Each row is a point on a tangle of strands that fork, close into loops and nearly touch. The rows are in no order.
In the rows, 128 means zero.
Points whose rows are less than 108 apart are linked; no others are. Some points are linked to none.
Filom: [155  77 111  99 178 124 134 157  95  99 101 147 121 132 198 125 147 170
 160 101]
mapiz: [ 85 165 131 122 151 103 147 148 140 108 155 160 103 125 149  67 168 120
 139 106]
zeg: [150  68 130 110 142 117  80 166 117 153 185 120 122 124 108 124 117  75
 101 147]
vor: [111  85  98 119 116 122  84 107 135 159 132 124 114 122  95 141 119 138
 133 167]
suvi: [103 202 178  94 126 111 139 146 102 151 147 115 165 137  94 131 113 116
  78 146]
ris: [117 144 159 123  83 124 109  59 150 126  56  66 137 171 135 129 122 179
 117 108]
redu: [137 174 167 181 145 156 135 109 117  61  82 135 110 192 125 172 114 139
 125 152]
vako: [200 144 196 113 146 129 149 118 104 110 133 144 217 150 137 116 123 107
 114 129]
zib: [114 190 201 118 124 142 229 113 106 150 121 119 142 156 135 132 103  97
 118 130]
vapad: [ 79 163 148 156 113 120 150 140 138 113 158 140 122  96  89 141 128 112
  90 129]
Nak: [134  76 142 104 134 127 140 122 120  83 102 121 133 120 207 158 151 172
 128  76]
kup: [127 173  71 130 107 118 144 140 133 143 155 160 101  90 111  88 140  82
 151 136]
Bere: [ 80 125 109 137 119  69 124  95  93  69 109 146  81 121 160 138 147  96
 189 116]
Fozu: [103  94 109  95 120 150 127 132 143 154 154 103 164 113 107  86 154 192
 108 115]
zat: [143 135 106 121 138  97 112 138  67 136 163 134  85 116  72  72 135 102
 150 171]
geli: [106 205 182 141 115 149 177 130 136 133 138 120 175 159 100 140  98 106
  97 138]
Soli: [158 102  98 138 118  96 177 164 138 140 138 173 117  70 165 128 167 158
 110 151]
tobu: [141 139 182 117 129 126 201 105 119 156 108 129 187 175 180 121  96  97
 108 145]
fefe: [118 101 111 127 117 151  77  96 120 123 108 109 118 114 135 203  96 109
 152  95]
Zudev: [148 102 151 135 178 137 106 143 120  98 123 142  93 155 156 176 120 130
 113 132]
fusuk: [ 90 165 169  65 131 139  97 146 121 127 115 109 105 134 147 136 135 196
  99  90]
lufal: [169 138 137 134  85 106 143  95  97 131 141 147 184  85  81 131  99  99
 118 139]
tif: [ 86 137 166  71  83 135  96 123 138 167 119 106 141 107 134 134 117 175
 117  67]
kiko: [127 185 190  79 109 110 115 111  96 174 124 156 130 162 150 112  92  90
 128 164]
kizi: [113 160 157  90  85 142 111 111 133 124 120 162 123  91 128 157 126 160
 139  82]
kebo: [119 133  41 154  99 145 133 162 147 181 115 140 119  65 127 127 132 151
 171 116]
Dob: [155 112 132 111 106  71 174 133 116 126 159 182  87  61 180 124 155 124
 126 111]
tomod: [146  87 131 117  99 148 102  98 141 138 105  81 187 126 173 136 131 158
 101 113]
mizo: [ 93 134  86 108 134 131 125 147 133 140 119 122 177  93 116 123 168 181
 132  85]
veni: [145 144 171 100 159 198  98 115 110 126 118 141 147 185 110 105 111 100
 155 104]
zeme: [176 148  83  97 141  85  91 149 117 132 121 114 110 111 148 125 154 137
 144 177]
Dilu: [ 91 135 131 193 132 113 164  82 165  81  85  86 124 167  78 169 137 168
 167 103]
luset: [215 120 147 143 143 114 162 116 119 112 154 151 203 113 102 108 109  88
 122 145]
zadum: [152 123  63 120 115  97 126 137 128 148 156 170 100  77 149 127 122  72
 187 128]
vak: [135  99  86 128 154 127 120 148 113 156 141 167 145 128 128 111 130 135
 167 129]
zuluk: [ 84 100  56 103 109 146 105 137 145 194 162 144 121  83 103 116 136 147
 160 110]
suf: [148 108 114 152 158 123 121 161 106 139 178 105 115 102  79 124 111  65
  99 173]
turib: [ 81 100 166 170  81 102 176 110 133  98 145 120  68 137 140 110 142 112
 118 134]
vuzu: [108 129 147 150 148 111 128 142 151 121 140 133 151 134 126 123 132 104
  87 157]
dof: [157 128 178 119 166 159  97 136 147 138 101 155 162 187 111 138 108 185
 101 167]
rigi: [115 106  83 128  96 139 100 106 148 146  95 116  84  99 147 154 106 144
 155  92]
guzuk: [ 68  84 127 164 113  84 161 112 118  79 137 144  61 144 188 117 142 100
 166 113]
tobut: [183 155 179 104 167 157 106 134 130 121 155 161 175 175 111 111 105 104
 127 133]
Rator: [129 128 102  99 124  80  77 120  97 145 145 149 113 120 104 111 148 128
 134 197]
timi: [134 127 142 152 119 163 107 113 110 111 119 102 126 150 124 181  78  55
 150 103]
Lazi: [110 153  83  95 156 122 129 177 153 115 124 122 141  82 179 124 185 149
 131  85]
tamu: [106 181 131 111 129  96 110 143  88 113 163 119  66 121 103  87 136  93
 114 174]
Nir: [123  78  76 146 109 172  78  94 188 163 120 100 181 142 144 106 127 112
 117 177]
firid: [110 139 198 100 113 110 110 114 120 152 120 177 120 161 157 160  79 116
 145 123]
rav: [ 50 186 148 107 125 136 143 134 130  98 122 113  76 122 125 139 159 185
 113  98]
tibi: [ 98 130 106 120 156  73 124 141  92  90 144 136  93 127 153 100 156  99
 166 113]
komu: [106  58 127 129 174 140 121 142 149 100 117 132  97 165 154 150 111 163
 137  94]
Darom: [160 125 116 129 148 144  93 116 127 102 105 100 184 144 155 136 149 134
 124 150]
rep: [127 139 178 154 160 133 108 106 130 106  95 148 137 205  94 143  89 158
 113 149]
neze: [149 160 137  85 145 124 126 174 169 107 158 105 129  97 189 122 163 114
 102  88]
Bav: [111 146 129 179 146 195 156 137 157 112 110 142 102 150  93 150 115 151
 143  95]
muzes: [162 156 116 155  93 125 166 115 112 127 142 183 122  78  90 109 124  96
 129 125]
refug: [109  89 145 156  96 121 171 118 154 142 114  82  90 140 148  95 122 126
  95 123]
sada: [175 145 150 109 150 150 112 150 167 145 122 171 156 153 122 105 146 168
  87 203]
dasob: [ 71 113 137 179 157 104 137  79 170  98  99 124 128 171  74 170 127 174
 113 128]
meke: [132 110  72 166 135 148 184 159 113 140 134 146 120  71 109 167 120 126
 162  72]
raka: [116 109 113 172 138 128 132 119 167 132 125  99 162 145  86  83 141 130
  74 191]
bivem: [ 35 169 129 110 145 133 147 145 137 105 150 153 120 119 105  83 161 165
 124  84]
Fereg: [142 128 120 187 155 169 180 156 109 110 139 121 105 129  83 135 118 141
 124 128]
miv: [ 89  78  80 127 111 136  64  76 188 174  95 108 152 133 126 144 117 148
 146 152]
tad: [182 162  63 147 149 103 133 164 111 130 136 139 121 106 124 144 119  87
 192 118]
zizo: [139 126 137 173 120 182 169 117 110 104 113  68 131 153  89 111 108 113
 133 116]
Lites: [138 121  80 144 123 161  94 133 157 151 131  87 153 124 106  83 143 108
 102 183]
fuzek: [107  99 129  87 117 146  84 124 149 176 160 108 185 124 103 104 158 143
  90 155]
Ref: [163  68 134 125 132 141 139 148 123 178 176  97 147 116 144  98 121  94
  85 161]
mosi: [168 113 148  99  92  65 144 110 106 126 151 167 124  84 202 136 136  73
 136  95]
gamen: [150 177 138 174 137 187 126 108 129  96  89 164  90 162 109 156 100 122
 164 125]
tukit: [106 129  84 161 128 115 176 170 127 124 138 157  97  69 140 150 160 130
 140 118]
Nulu: [184  96 113 127 205 117 107 146 120  83  89 111 188 168 176 141 157 128
 148 151]
gal: [163 138 134 103 169 102 158 192 137 119 182  99 165  76 107 114 163 119
  70 129]
gulod: [109 114 134 116 154 195  77 108 137 120  97 109 126 193 122 114 100 130
 152 117]
gegi: [114  82  61  91 127 134  98 120  97 181 155 163 149 129  84 107 138 151
 176 116]
mek: [136 160 163  95 114 116 102 150  96 149 167  95 119 134 102 108 113  84
 102 163]
ligap: [108 145 126 119  91 151  89 109 149 166 141  93 165 125  94  80 122 107
  92 154]
Fezu: [109 200 135 136 115 108 136 127  94 115 156 139  72 100  61 129 115 115
 110 135]
difaz: [118 105 165 176  90 130 210 110 149 148 110  53  96 183 145 145 106 103
 118 136]
Gulof: [151 123 141 168 107 163 147 112  86 125 135  89  90 162  84 146  67  76
 139 115]
sotam: [ 92 119 145 119 104 146  95  78 169 116  83 102 189 165 153 120 125 145
 107 124]
rakag: [102 145 141 158 100 131 135  74 192 116  71  86 124 154 106 153 148 193
 140  83]
sota: [168  93 110 140 105 170 139 162 141 176 146  75  96 109 142 102 112 119
  71 159]
kigiv: [163 182 174  93  97 132  68 117 137 143 124 155 129 168 142 122 117 111
 127 186]
zem: [ 69  87 158 144 169 104 132 121 157 100  99 147 123 168 138 166 131 172
 105 121]
Roda: [129 109  46 172 124 155 151 188 106 176 118 121 144  98 120 133 126 146
 186  78]
lib: [128  66 127 125  97  96 125 104 133 103 108 140 137  88 208 159 128 120
 122 103]
fovuf: [142 118  78 182 143 135 197 156  97 120 137 121  92 107  64 148 129 163
 169  88]
Kan: [121 154 184 111 111 119 100  96 113 115 112 193 126 133 104 181  98 154
 139 106]
lum: [182 158 114  87 137 102 121 161 142 114 136 134  85 110 189 127 159 142
 124 131]
gife: [108 108 155 126  97  63 137  99 121  89 126 135 123 105 195 169 134  73
 134 107]
zapod: [180 102 130  95 197 120 100 149 124  70  93 114 130 167 222 123 171 150
 150 127]
Faru: [153  89 110 160 154  81 144 148  72 117 168 146 114  94  79 117 116  94
 131 159]
befa: [152 116  66 119  87 136 123 124 127 162 109 102 115  77 115 130 132 180
 142 120]
bule: [172 175 141  93 126 156  93 127 134 154 125 159 125 133 119  96 129 146
 112 162]

A fork is a point with three links, a tip a point with one. Leave the first point through the second and follow the links. Name the first fork or tip that comes.
tad, zadum => gulod
Lites, ligap => Rator
difaz, refug => Fereg
tomod, Darom => meke

A tip is a point with one link. Name the tips that can be reached along the links from each point below, in the order of the rows.
befa => Zudev, vak, difaz
zadum => tad, gulod
tamu => tobu, sota

How many points has the smallest loop of links through each point below? Write 0 if it is on no loop.
fovuf => 11
zeme => 13
vor => 11
zuluk => 0

Name the points in between on the shortest way along the links from the first point to the second, in order.
guzuk, zuluk => Bere > tibi > mapiz > bivem > rav > fusuk > tif > kizi > Kan > firid > kiko > kigiv > bule > sada > dof > rep > redu > gamen > Bav > Fereg > fovuf > meke > Roda > kebo
gamen, gife => Bav > Fereg > fovuf > meke > tukit > Soli > Dob > mosi
suvi, fuzek => mek > tamu > Fezu > vapad > vuzu > raka > Lites > ligap
ris, mosi => sotam > tomod > Darom > Nulu > zapod > Filom > Nak > lib > gife
mizo, tobu => Lazi > neze > lum > zeme > Rator > zat > tamu > mek > suvi > geli > zib
